Points on a hilly landscape, in no order, each with its height.
From any point a ball rolls to the lowest of the 2 points nearest to it. It stops when none of these is lower. Distance is the straight distance between rows; heights are no part of it.
<765> (h 413): [ 89  99 136 110 168 121 104 152  94  45 168 166 154 152 148  98 117  98
 105 159 118  74  62 115 143 128 130 166 149 135 110 139 149 124 110 166
 115 102 132  93 164 139 122 111 174 128 132]
<998> (h 642): [121 168 181 125 130 162 115  78 122 170 157 189 121 174 160 127 118 109
 129 102 109 128  91 124 141 114 150 149 186 136 141 112 143 115 125 137
 123 180 120 111 157 150 161 150 168 147  75]
<993> (h 690): [129 123 162 105  65  85 104 142 179 141  81 101 102 123 110 138 114  99
 184 100  99 135 146  66  75 176 129 139 128  69 124 111 118 134 165 121
 117 141 157 131 112 135 116 133 117 153  92]
<818> (h 625): [140  98 118 104 101 112 112 168 111  58 170 156 141 129 160 133  77 139
 116 195 124 132 100  71 155 143  88 131 141  85  68 119 145 145  95 167
 153  96 130 165 119 146 159 111 147 127 103]
<686> (h 808): [148 102 142 140 100 167 129 117  91 140 218 191 128 177 132 147 116  84
  98 172 134 121  61 111 181 186 127 170 165 140 132  90 117 117 128 123
 110 156 109 138 159 136 116 141 133 162 128]
<811> (h 712): [140 108 151 155 113  89 146 159 143 195  97 159  90 110 141 137 144 140
 145 112 100 185 196 105 133 141 154 102 128 130 141  93 108 124 123  80
  72 146 133 154  82 151  63 150  73 169 139]
<893> (h 200): [177 133 140 124 134 125 103 113  68 166  86  77 151 107 118 158 121 152
 131  98 193 153 192 180 119 107 136 100 117 144 111 184 145 121 134 192
 178 150 119 154 141 128 140 133 132 115 125]
<1003> (h 309): [137 105  86 151 144 128 122 103 185  76 174 139 152 125 154 143 146 136
 126 118 140 131 220 133 200 126  62  35 138 122 113 176 115 195 128 105
 135 129 120 135 119 120 134 116  87 123 200]
<677> (h 623): [156 120  97 127 110 110 164 161  99 108 128 114 108  89 100 122 144 151
 157 149 136 169 127 118 111 124 125 156 122 154 103 119 103  67  86 192
 158  86 114 161 126 130 184 116 142  48 108]
<995> (h 658): [138  89 103 207 163 136 121 179 164  90 124 170 106  67 165 127 163 148
 120 158  79 141 172 124 153  99 133  42 104 129 123  96 103 107 138  76
  93 103 119 173 114 143  64 132  51 117 166]
<825> (h 915): [139 107  72 122  43 118 178 144 106 154  99 137 140 153 107  99 117 124
 163 117 150 143 109 142 114 157 109 161  94 157 113  92  90 118 102 149
 153 148 118 101 119 103 149 123 120 127 139]
<946> (h 748): [136 136 167 115 141 188 122 105 138  91 191 106 153 126 116  91 107 123
 116 162 171  92 117 123 136 132  92 122 115 106 124 159 186 138 151 127
 174 121 117 124 133 121 181 160 159  88  89]
<1264> (h 235): [147 171 116 139  95 126 104  68 136 158 115 134 138 132 136 179 107 114
 108 119  90 109 109 159 150  96 123 117 146 151 172 140 127 117 108 148
 142 124  96 140 155 116 108  77 127 180 107]
<366> (h 622): [119 111 137 201 187 122  88 168 185  88 142 164 124  95 133 114 146 152
 144 167  93 138 128  77 152 147 111  84 114 124 111 145  91 114 158  78
  77  77 147 166 149 165  91 120 105 117 146]
<450> (h 818): [145 141 133 126  91  81  89 140 189 141 109  59  99  71 131 126 109  70
 137 134 100  87 109 128  85 111 145 123  85 156 188  88 141  90 148  81
  86 113  89 127 165 100 120 113 121 164  74]
<513> (h 713): [142 150 103 153 191 143 130 142 166 117 106 144 162 108 156  47 124 171
 172 139  93 154 117 140 146  77 135 164 122 146 159 158 107 169 133 147
  67 128 167 124 119  99  85 134 114 191 128]
<1006> (h 298): [173 198 126 139  82 149 131  84 141 172 105 100 139 124  98 149 135 131
 146 103 107 129 139 184 117 118  98 123 131 131 156 154 135 117 137 137
 155 124 111 147 134 106 144 111 141 107  94]
<539> (h 721): [101 126 169 108 150 120 124 122  57 169 115 109 147 136 180 141 146 156
 188 105 152 167 150 189 146 132 154 109 154 194  78 208 131 121 149 164
 146 177 148  82 180 105 120 140 132 112 141]
<617> (h 304): [108 139 145 128 136  98 109 100  87 125 112 163 142 137 168 181 130 110
  74 117  60  97  88 135 133  99 144 119 174 156 136 141 143 130  78 170
 134 119  91 121 174 135 130  71 159 153 115]
<662> (h 850): [136  92 166 115 138 138  71 158 175 129 136 103  94  96 118 116 136 110
 139 132 136 153  84  55  93 138 150 103 136 165 151  70 106  70 132  90
 115  99 112 160 142 170 140 141 147 153 105]
<306> (h 681): [120 102 116  93 111 111  99 118 117  81 167 139 135 130 164 140  99  97
 130 157 131 120 161 126 172  90  94  42 140 114 106 177 172 121 112 155
 179 105 123 129 151 106 114 137 114 144 134]
<840> (h 455): [138 154 128 175 112 167 111 123 165 103 124 116 103 106  93 135 118 114
  95 119 128  78 126 145 101 116 102 134 101 117 189  95 160  90 132  84
 150 101 104 153 111 134 151 142 137  85 136]
<1148> (h 903): [143 141  82 127  74 141 152 122 121 160  96 175 102 169 126 124 101 135
 161 111 113 166 115 110 114 137 128 198 127 143 127  61 108 101  97 125
 140 135 122 156 106 123 162 148 129 129 114]
<982> (h 589): [142 105 163 169 125 109  77 173 139 117 147 154 144 104 117 137 146 116
 160 171 133 135 114 107 166 185 119  79 129 150 116 174 120  82 154 123
 100  70 138 164 134 147 109 107 137 117 122]
<607> (h 596): [ 94 103 115 105 165 105 141 142 152 115 104 107 125 113 114 127 129 131
 107 134 122 103 134 124 122 127 121 117 119 101 140 145 120 148 124 109
  99 111 146 108  99 128  97 124 107 160 165]
<1352> (h 366): [152 109  84 154 152 160 116 101 143  95 139 146 176 123 154 154 140 125
  86 140 130 101 154 167 196 102 103  42 130 161 128 183 148 166 127 131
 124 141 101 135 122 109 131  95 109 149 169]
<190> (h 510): [ 97 100 121 131 144 114 103 123 144  94 110 171 135 142 143 172 124  96
  80 121 110  83  75  59 100 163 120 123 134 139 135  93 118 165 142  91
  90 115 112 106 171 137 129 104 150 187 143]
<1134> (h 495): [159 129 145 185  80 118 110 131 119 138 157 137 118 123 105 116 123 131
 108 144 154 107 125 167 116 108 117 100 114 177 164  95 140  67 102 103
 160  93  97 136 140 159 161 111 149  98 123]
<108> (h 400): [ 96 123 132 116 129 147 176 143  81 108 164 100 177 144 131 116 113 126
  99 192 167  67  89 159 126 180 127 109  85 115 107 167 154 174 143 165
 140 134 140  70 139 126 167  88 132 103 140]
<79> (h 352): [174 126 137 120 166 156  98 103 157 163  95  86 135 102 131 147 174 135
 132  92 108 178 131 153 153  78 144  83 154 146 127 170 130 108 135 129
 118 145 120 165 108 103 123 136 119 162 121]
<241> (h 879): [ 91 136 106 143 166 142 124 140  73 172 105 161  74 148 145 122 122  98
 112 106 113 198  96 123 106  94 199 184 161 208 175  84 104  65  85 146
 120 123  89 167 151 132  92 131 141 167 131]
<923> (h 469): [109 109  82 163 115 100  92 129 197 101  90 148  78 126 149 172 131  92
 131 103  76 119 104  54  94 168 103 143 136 174 142  71  95 156 144  68
 106 107 119 115 170 136 127  88 112 193 149]
<1129> (h 369): [115 144 141  86 101 118 152  97 114 161 112  81 116 153  68 177 155 119
  94 111 146  90 104 133  95 176 119 139 134 130 138  98  89 164 133 104
 157 126 127  78 135 127 142  66 161 128 146]
<954> (h 345): [127 185 133  80  85 105 160 150  45 202 135 145 158 180 135  65  92  89
 116 120 178 190 106 152 104 169 181 197  92 123 136 131  95 142 112 164
 150 139 146  95 153 130 111 129 178 132 126]
<1019> (h 348): [119 110  76 159 133 111 167 179 152 109 109 151 124  81 113  81 125 135
  99 166 150  91 105 128 119 105 129 109  75 141 141  98 148  98  81 128
 119 112  95 103  92 148 140 114 115 113 141]
<1069> (h 670): [145 151 154 123  86  83 119 113 174 185  59  99  94 127  85 104 112 115
 192  72 103 157 177  77  73 135 164 169 117 107 153 111 115 149 138 130
 116 143 160  84 113 166 107 110 113 195 118]
<391> (h 375): [172 159 158 135 142 105 146  98 118 175  70  79  93 115  85 192 168 160
  75  68 100 122 195 170 121  91 175 133 127  74 147 131 129 164 128 100
 126 158 126 127  59 133 128 110  96 132 170]
<320> (h 789): [147 121 147 110  62 188 111  77 105 138 212 123 136 170 135 150  88  92
 111 153 171 112  80 119 157 201 139 120 160 150 115 113 154 136 153 133
 164 178  97 143 149 117 141 140 122 165 121]
<365> (h 344): [106 120 121 109 168 143 139 102  91 106 103 142 175 148 152 138 127 118
  78 137 105  78 116 161 160 107 121 107 141 138 128 181 146 170 104 179
 105 140 117 101 145 136 125  67 138 156 144]
<477> (h 302): [145 164 148 111 171 183 131  79 122 185 101 111 138 160 168 159 136 121
 112  82 136 174 143 169 134  76 170  89 150 138 129 151 160 127 153 142
 127 197 107 167 109  92 140 199 128 136  82]
<536> (h 402): [143 127 101 160 167 160 114 137 163  68 128  85  99  71  90  99 142 141
  98 134 114 106 146 153 127  47 129 127 108 104 192 116 143 110 125 112
 134  89 128 167  83 125 109 120  91  90 151]
<988> (h 449): [125 136  81 101 148 173 108 138 154  82 128  97 169 107 154 131 139 127
 147 134 109 126  99 151 176 115 106  65 148 122 136 192 141 148 163 158
 103 121 127 178 108  41  88 123 127 146 125]
<67> (h 247): [132 143 145 115 161 144 175 113 148 128 149 153  96 111 121  84 140 167
 142 132  91 161 172 112 139  84 129 185 147  78 141 113 120 135 114 113
  93 116 154 147 105 154 104 139  94 110 129]
<1229> (h 891): [ 98 154  65 149 151 155 167 145  73 170  86 187  94 161 144 111 118 122
 132 111 133 188 133 125 109 115 178 198 127 164 143  97 115  93  94 131
 116 133 124 177 112 122 106 162 135 109 134]
<113> (h 379): [ 82 156  51 146 125 124  91 113 142  97 130 191  95 216 139 188  80  72
 103 128 124  81 124 114 143 180 110 139 137 118 170 112  81 178 151 100
 119 142 112 113 130 132 100  93 112 182 208]
<342> (h 390): [107 134  89 108 107 134 170 179  36 159 149 160 156 177 139  64  98 113
 154 131 201 163 131 162 131 144 147 201  81 130 123 134 119 143 137 162
 158 145 182 111 118  97  85 160 142 103 159]
<197> (h 562): [160 121 158 122  62  44 130 168 145 164 122 108 155 130  93 114 141 108
 141 152 122 110  79 103  82 161 121 145 103 170 160  83  85 125 123 106
 106 123 108  80 141 141 108  71 181 150 124]
<77> (h 619): [139 136 178  99 125 156 102  82 147 136 155 146 162 128 148 121 143 107
 108 103 137 102  44  93 130 143 148 112 186 180 131 109 142 110 137 123
 118 183  88 124 175 133 168 144 179 174  87]
<14> (h 468): [107 138  97  61 164 170 192 107 108 144 109  79 144 104 103  70 115 168
 113 133 176 143 134 126  93 138 147 154 134 135 117 152 102 156  95 171
 129 150 106 111 107 133 160 127 139 137 106]
<395> (h 350): [126  89 137  93 115 131 113 130  85  55 190 107 166 126 134 122 115 113
 120 179 160  78  53 106 157 185 128 130 136 149  95 150 141 129 131 172
 145 129 116 101 153 109 159 101 167 131 143]
<1175> (h 772): [170 154 148 160 100  49 107 120 145 224 119  62 125 113 107 156 121 153
 105  96 137 142 179 217  99  70 167 102 125 118 167 131 137  90  99 104
 153 151 105 133 123 119  95 127 134 122  87]
<176> (h 337): [133 159 126 169 171 139 104 120 168  77 120 134  90  86 134 123 155 131
 129 119  47 123 149 120 134  64 112 132 123  91 136 150 164 112 126  85
 134  66 132 167 138 130 127 154 106  82 126]
<371> (h 647): [147 126 115 107  91 151 160 141 141 124 156  88 107  96  85 123 151 126
 146 135 111 158 132  99 125 141 100 170 138  85 114 125 115  88 118 137
 124  91 122 168 102 128 149 145 125  65  90]
<650> (h 494): [107 128  72 116  92 146 140 144 142  94  98 103 166 116 140 114 121 133
 158 136 119 120 105 156 128 146  95 109 118 120  96 178 118 125 139 171
 131 128 132 145 111  77 125 128 104 121 122]
<50> (h 333): [101 113  86 132 144 144 198 166 137  96 154 123 107  95 110 105 156 153
 112 156  95 136 118  88 132 121 118 193 127  63  98 110 106 163 106  89
  84 132 144 157  71 125  86 143  90 101 132]
<642> (h 209): [181 120  92 176 174 131 172 152 124 127  92  90 146  65 113 123 173 167
  88 131 144 136 176 181 148  65 152  69  95 147 128 156 152 125 105 168
 141 155  94 140  59 119 156 118  85  92 150]
<431> (h 466): [100 104 135 160 179 108  72 150 109  51 118 151 137 131 127 107 128 137
 137 142 147  99 108 138 142 121 142 103 142 178 112 155 143  77 113 149
 132  87 130 118 145 149 157 119 168 110 164]
<1165> (h 627): [ 84 116  91 150 170  64 125 174 183  95 110 102 108  73  96 136 157 119
 147 154  97  99 100  85 128 153 110 121 109 127 132 158  79 114 130 115
  77  68 135  88 134 137 109  90 115 131 158]
<286> (h 769): [134 120 142 109 123 205 156  79  94 116 198 111 159 150 149 105  99 100
  97 169 160 103  99 158 164 130 132 121 136 155 137 156 175 149 139 135
 155 161 106 135 154 109 141 141 122 136 111]
<385> (h 301): [132 173 179  91  88  89 106 135  53 172  90 133 143 160 115 112 116 128
 144  97 159 149 112 150  90 180 162 176 148 152 129 119 111 136 145 146
 145 136 150  82 146 144 116 107 192 137 128]
<736> (h 662): [148  77 116 130  88 123 138 167 116  83 163 151 116 142 122 176 172 143
 159 142 112 128 109  81 162 178 102 155 113 109  59  93 134 120 143  81
 139 101 143 135 135 108 215 159 124  21 148]
<731> (h 633): [160 121 106 143  64 158 156 112 174 116 161 111 176 128 107 134 104 121
 100 154 151 103 119  86 122 180  48 110  67  57 100 124 132 175 157 116
 155 131 118 156 121  96 143 142  93  87 100]
<944> (h 648): [121 138 100 127  80 109 152 122 156 128  61 125  92 131  73  86 129 144
 185  87 116 150 168  96  99 162 143 206 131 119 119 126  98 149 127 102
 121 115 162 130  78 137  93 121 104 142 167]
<1030> (h 501): [112 109 164 167 213 123  99 137  87 102  86 164 118 141 124 121 146 167
 113 130 110 123 160 140 139  95 170 106 132 187  84 144 135  97  98 117
 124  87 125 143 146 186 173  93 137  76 165]
<1279> (h 588): [159 134 151 114  79 119 127 164  77 135 166 162 135 135 141 129  99 134
 137 171 125 132 144 126 144 173 111 150 122  79 122 136 155 126 118 170
 114  88 168 153 121 146 143 114 131 103 107]
<141> (h 624): [128 126 113 128 128 110  95  91 161 107  87 175  83 149 102 106 113 174
 176 102 108 148 191 100 127 120 120 173 143 128 116 105 113 143 107 118
 135  98 175 120 123 173 142 104 102 146 179]
<367> (h 575): [117 154 182 138 144 106 135 103 131 162 115 143 101 152 124 121 123 131
 118  85 133 101 149 129  88  96 147 162 128 122 153  82 160 115 108  98
 135 122 136  75 137 155 185 165 160 100 107]
<427> (h 751): [100 124 142  74 104 100 119 146 108 110 116 132 138 158 159 108 124 150
 206 112 126 155 105 115 110 150 122 173 136 102  80 123 111  94 149 164
 148 127 180 103 149  88 150 176 153 102 112]
<214> (h 786): [153 157 162 157  70  53  70 126 176 162  94  63 118 105 118 160 138 114
 154  64  99 110 142 172  82  85 139 106 126 121 142 137 144  86 127  87
 155 128 115 118 134 108 125 141 146 121 105]
<1272> (h 864): [101  95 143 131 180 164 112 125 140 143 120 148  82 133 144 130 130 121
 118 124 113 165 115 102 119 113 158 131 159 160 144  88 134  91  98 100
 103 121 115 156 137 160 123 151 127 169 112]
<467> (h 707): [142 116 141 122  90 134 148 116  67 110 157 163 123 179 145 139  98 132
 147 133 164 120 144 131 120 154 131 174 128 155  86  96 169 124 121 146
 174 137 142 124 143 127 203 159 144  84 132]
<144> (h 424): [ 76 119  80 137 107  99  57 117 175 126 102 152  71 182 127 228 107  76
 133  93 116 107 135  80 120 207 103 126 156 130 160  94  71 150 179  98
 117 138 122 137 128 132 104  99 120 177 173]
<454> (h 801): [144 150 169 176  87  49  78 128 200 168 131  79  62  93 110 185 151  81
 144  93  70 108 123 111  68 107 141 111 130 117 173 100 121 100 160  57
 115 123 124 116 160 124 101 125 116 150  86]
<1270> (h 656): [103  92 109  49 117 118 101 110 110  79 139 116 122 116 151 137  74 120
  98 164 139 108 130 101 142 118 110 112 145 100 123 119 142 119  97 174
 168  98 119 147 134 126 132 110 127 165 116]
<74> (h 525): [124 142 157  69 118 114 129 108 115 148 122 103 142 154 134 107  95 149
 152 116 133 147 163 165 136 117 134 115 122  78 149 151 114 159 153 194
 143 139 193  98 127 104  80 126 105 177 140]
<6> (h 557): [129 107 173 159 117 120  85 140 128  91 167 194 148 140 167 160 133 108
 129 145 123 118  89  84 151 169 101 108 144 133 108 128 149 108 145  99
 113 100 127 148 171 139 129 145 144 116 116]
<252> (h 833): [132  82 119 163 128 178 119 133 114 101 215 224 153 148 174 126  99 118
  82 186 102 130  70  76 175 162  95 176 146  91  88  94 128 160 116 106
 100 153  97 159 161 164  84 156 133 147  93]
<191> (h 283): [139 123 103 189 130 109 191 161 141 119 129 139 121  53 116 109 148 157
 101 163 120 114 168 128 149 106 128  66  84 118 114 140 149 105  96 131
 137 110  86 134  76 158 154 127  86  73 116]
<902> (h 590): [148  96 227 129 140 133  95 102  95  97 207 171 139 133 150 140 150 110
 117 128 144 112 101  65 161 155 156 103 193 169  98 124 158 119 141 117
 138 143 118 109 173 171 167 136 170 138 116]
<409> (h 485): [ 71 118 120  67 134 110 119 152 112 115 131 143 118 172 171  86  69 130
 145 137 114 141 128 118 142 115 128 178 134  75 133 127 141 157 124 163
 128 128 190 114 126 110  59 148 119 183 131]
<37> (h 316): [107 122  63 163 147 149  82  99 170  73 144 171 122 159 137 165 104 112
  95 116 127  80 179 143 157 136  81 114 139 129 152 102 112 176 129  97
 120 110 122 155 127 156 120 100 104 159 204]
<721> (h 570): [123 140  48 175 130 117 175 175 155 101  61  97 154  65  79  83 131 159
 205 137 146 166 132 136 113 143 131 165  94 151 101 166  84  89 137 184
 115 140 116 136  79 115  98 140 112 102 128]
<559> (h 498): [119 137 138  62 135 165 178  96 161 174 100  80 125 108 103 113 152 142
 125  90 137 141 116  88  71 139 140 139 165 117 121 114 101 122 113 136
 116 154 110 122 111 141 179 132 145 150  82]
<259> (h 282): [140 106  69 155 153 157 169 158 120  60 123 103 131  66 115 144 171 156
  72 151 135 106 184 158 161  91 145  57 117 102 146 133 178 162 134 163
 133 152 109 144  34  95 127 103  76  64 161]
<932> (h 531): [115 126 137 197 228 123 114 158  67 128  76 167 129 143 109  74 133 138
  98 118 166 131 141 161 119  74 194 135  93 211 113 136 135 105  89 132
 133 123 115 126 143 193 139 116 160 112 182]
<154> (h 407): [128 160 139 121  99  84 141  91 113 183  61  79  82 146  72 186 140 137
 121  74 126 119 159 162  87 154 172 138 157 121 129 117  98 140 122  82
 158 152 113  90  98 138 130 102 139 128 149]
<333> (h 632): [139  98  74 151  90 134 115 148 126  65 166 160 128 130 134 197 148 107
  95 140 105 101  99  74 142 163  63 104 113  77  81  95 151 136 131  87
 174  93  98 156 141 101 170 137 133  30 134]
<922> (h 313): [122 131 105 106  83 133 205 121 122 150 147  99 131 129  86 139 135 124
  75 147 119  87  91 142 121 135 100 139  91  94 145  83 111 140  91 128
 146 118 112  91 130 114 145  94 117  99 128]
<964> (h 378): [ 99 146  88  95 132 156 219 114 123 148 151 131 137 163 118 115 125 111
  74 162 123 115  88 145 137 121 112 142 102  89 165  94 101 191 133 107
 112 143 146  99 100 100  83 104  93 146 135]
<453> (h 668): [104 166 156 128 154 141 116 113 125 144 132 174  97 177 189 162 101  95
 144 124  73 128 121 141 143 100 143 147 149 107 165 136 148 133 159 121
 108 148 140 130 133 116  87 156 125 162  99]
<1306> (h 744): [193 120 203 136 154  78  93 136 151 219 141  82 125 108 114 154 183 157
 110 101 142 185 190 145 140  72 165  84 141 113 119 141 135 114 124  86
 110 158 153 124  95 170 122 117 120 151 117]
<87> (h 599): [129 153 158 128 157 112 118  86 104 134  92 169 105 159 116  82 119 161
 167  89 153 125 181 133 112  88 147 188 123 141 119 111 137 112 118 115
 145 105 178  99 140 164 141 141 149 105 170]
<586> (h 735): [105 139 181  86 134 104 122 131  77 148 134 121 125 108 151 105 143 167
 232 107 171 179 144 123 136 147 137 153 152 158  71 171 105 100 149 181
 157 149 156  62 187 118 158 163 162  82 107]
<1000> (h 528): [171 116 172 163  87  95 118 142 166 146 179 107 143  99  77 116 142 128
 127 178 177 103 114 122 120 154  85 105  86 171 151 115  98 101 123  94
 126 103 105  95 156 162 134  88 152 107 122]
<444> (h 365): [ 93  95  33 121 132 159 183 173 128  68 124 122 109  87 133 122 130 137
  87 163 128 114 141 132 129 105 128 127 115  85 123  95 149 142 115 138
 115 146 130 159  45 113  85 127  75  92 140]
<1259> (h 686): [147  76 130 101 109 108 137 160 100  80 155 175  94 185 139 129 148 153
 157 137 143 146 114  88 134 155 119 170 126 164  84  53 118 113 126 102
 154 121 156 116 127 137 197 153 162  84 171]
<65> (h 704): [102 104 120 122 151 134 129 113  89 104 125 146 151 151 180 138 126 130
 159 114 133 150 169 165 174  83 114  86 143 168  93 197 156 116 125 182
 157 143 139 126 149  86 120 155 114 108 140]
<22> (h 428): [136 140 103  73 139 183 202  86 113 142 135  85 146 150 105  90 106 151
  92 141 170 130 145 162 134 136 132 136 123 131 157 103 108 198 138 153
 137 153 140 117  88 102 109 105 107 172 142]
<802> (h 687): [ 78 139  85 152 190 145 108 147 144  67 116 147 140 121 139  67 117 158
 157 157  89 127  68 107 130  99 110 202 142 145 122 160 119 154 111 137
  90  96 172 129 147 121 101  98 136 163 131]
<186> (h 322): [134 136 160 111 175 110 129 113 129 122  86 120  78 119 121 158 166 152
 121  83  71 148 209 123 136  78 171 159 153  60 128 139 144 159 142 118
 103 129 173 154  87 147 101 130  82 128 160]
<890> (h 757): [175 155 201 152 154  90 109 103 137 213 145 116 116 153 135 168 135 148
  85 114 122 125 188 184 137  53 151 102 132 107 158 128 162 139 115  76
 133 151 136 110 119 154 129 138 134 140 104]
<929> (h 689): [ 85 143 137 123 175 183 173 125  80 154 131  89 149 143 142 112 155 114
  89 132 134 101  96 223 115 113 139 123 117 140 157 142 137 143 149 122
 115 159 116  96 131  82 120 144 147  86 120]
<743> (h 399): [146 135  93 117 157 175 114  94 168 105 105 101 137 116 113 170 190 122
 140  88  92 151 150 116 166 130  98  70 170 118 110 193 128 149 169 116
 131 126 128 179 106  71 112 127 107 119 142]
<111> (h 612): [139 109 169 103  60 135 157 105 164 151 180  95 154 141  89 136 137 106
 154 131 158 125 120 100 122 182  83  99 104  98 104 120 103 135 177 112
 155 142 135 112 143 114 144 148 102 115  91]
<705> (h 236): [128  90  69 135 104 131 109 116 195  68 146 166 136 121 143 136 101 136
 127 140 121 114 187  95 158 135  49  89 133  84 102 119 114 156 115 108
 152 106 124 154 114 147 125 124  97 146 163]
<606> (h 555): [151 150 170  95  50  97 113 106 110 152 153 124 141 161 123 165 104 124
 148 129 113 132 161 148 153 157 107  99 131  90 148 150 133 132 143 170
 155 111 177 126 143 112 101  95 117 142 123]
<1038> (h 727): [136 124 145  93  88 151 153 136  98 105 185  99 145 156 155 111 105 112
 131 135 158 121 104 135 100 137 122 125 103  98 101 106 171 129 132 154
 194 138 121 121 142  98 225 180 168  61  92]
<707> (h 548): [ 81 164 173  96 120 140 188  72 144 156 120 136 120 186 123 134 126 126
 123  99 119 103  90 127  85 134 142 127 126  98 111  86 125 156 148 104
 151 162 131  64 139 128 188 153 145 128 106]
<947> (h 255): [160 162 161 125 186 143 124  99  80 171 108 124 152 129 152 144 126 146
 129  84 158 178 213 167 133  52 153 123 125 124 111 161 166 132 136 188
 147 185 135 171 136 112 146 195 129  99 107]
<292> (h 739): [146 150 138 155 235 170  92 127 146 115 118 137 167 133 185  66 108 118
 126 117  87 149 105 155 136  56 169 167 143 153 167 159 156 169 147 173
  51 162 136 146 144 104  83 163 134 191  99]
<578> (h 730): [158 124 178 132 134  82 122 159 146 233  95 112 123 115 125  91 155 155
 167  96 152 194 200 133 123 131 162 103 122 139 136 136 121 117 128 108
  91 169 151 100  80 171  98 154 113 189 115]
<15> (h 349): [122 136 164 114 111  93 131 168  78 122  97 126 169 140 126 114 120 129
 128 146 166  89 103 153 102 195 137 128 114 133 120 156 135 143 137 142
 122 109 159  81 129 138 145 109 177 125 137]
<218> (h 536): [103 127  30 148 124 153 145 180 161 106  86 103 133  71 133  98 128 144
 177 150 113 145  78 129 107 122 116 159 108 145 130 138 109  93 119 160
  95 127 109 185  92  98 102 131 107 123  94]
<675> (h 834): [146 147 148  95 131 120  72 154 165 156 128  67 127  69 125 105 126  90
 135 143 150 138 108 137  93 120 145 101 110 150 173 126 138  60 126 118
  84 104  85 163 144 127 128 152 160 138  73]
<1221> (h 598): [144 165  85 163 141 119 171 167 125 131  93 108 132  55  81  73 136 176
 149 142 152 157 143 137  97 130 157 163  91 130 123 146 106  90  99 177
 107  99 107 157  98 151 150 118 126  47 121]
<428> (h 254): [133 150 145 123 146 110  70 135  46 168  70 105 146 128 111 145 108 132
 134  89 182 141 133 189  93 124 155 160 131 160 142 153 125 109 140 174
 155 139 136 117 171 134  99 129 175 134 144]
<1308> (h 600): [158 106 109 163 114 155 125 119 134  99 199 175 151 119 146 151 121 121
  93 157 145 117 124  57 150 140  34  93 103  69  89 134 142 169 151  89
 142 105  96 146 150 123 130 144 113  71 113]
<1354> (h 556): [ 86 104 128 121 197 147 102 138 157  80 131 146 153 121 171 149 115 112
  93 150 101  75  99  97 124 130  95 122 128  81 126 153 147 188 155 111
  87 120 139 120 155 130  92 131 130 162 123]
<637> (h 523): [ 92 171 139  54 128 141 153  73 143 184  77  88 109 151 113 127 126 111
 139  58 148 144  90 120  71 136 191 133 152 113 130  90  96 139 135 135
 149 183 136  67 131 137 154 141 147 177 100]
<9> (h 643): [128 141 177 132 147 158 103  85 168 159 156 114 156 104 117 153 173 110
  91 105 141 108  64 104 119 124 110  69 135 138 135 145 152 127 149  72
 125 134  89 122 169 120 163 153 168 123  87]
<895> (h 135): [129 116 107 135 134 131 174 131  73 156 104  90 128  85 107 138 147 160
 117 128 167 135 163 174 127 105 135  99 125 183 124 158 131 105  93 165
 147 140 104 112 113 136 135 108 119 101 138]
<1028> (h 438): [107 118 112  97 146 144 148 161  91  94 168 117 142 150 138  72  84 150
 141 178 177 130 147 154 137 116 125 169 113 113 135 134 144 138 132 163
 131 130 175 128  89 114  91 161 133 136 139]
<1355> (h 585): [131 118 167 108  55 149 158 114 109 172 199 144 120 206 132 150 104 122
 165 144 147 150 139 146 150 184 118 144 116  92 118 109 120 140 168 123
 153 147 180 114 132 109 133 145  92 135 117]
<715> (h 688): [141  80 128 180  85  78 132 155 170 115 119 157  95  81 127 140 148 135
 143 120  95 138 188 109 136 127 117  89 123 116  98 108 106  91 111  78
 113 113 106 164  96 161  97 157  56 119 161]
<878> (h 666): [ 84 141 176  98 145 147 140  99 129 189 156  93 142 159 134 140 148  98
  96 120 146  88  66 177 116 135 139 104 134 142 150 120 117 120 145  70
  97 164 102  89 159 105 116 158 157 149 102]
<1031> (h 659): [105 120 112 148 141 134  83 147 182  98 111 135 123 104 117 108 135 131
 182 139  90 146  74  87 135 163 101 151 132 170 139 149  94 127 127 135
  81  87 148 127 164 139 102  69 130 189 156]

Call two points neighbours if one is among the 2 nearest of the other. Go from one point of each pair to the other, from neighbour to neighbour, staying as low as possible. Name the highest point that can't be avoided.
<922>, <395> => <154>
<1308>, <67> => <731>
<1264>, <705> => <1352>
<895>, <395> => <108>
<895>, <67> => <444>

For each start below, name the point where the ball stops.
<993> => <922>
<802> => <705>
<662> => <6>
<1069> => <922>
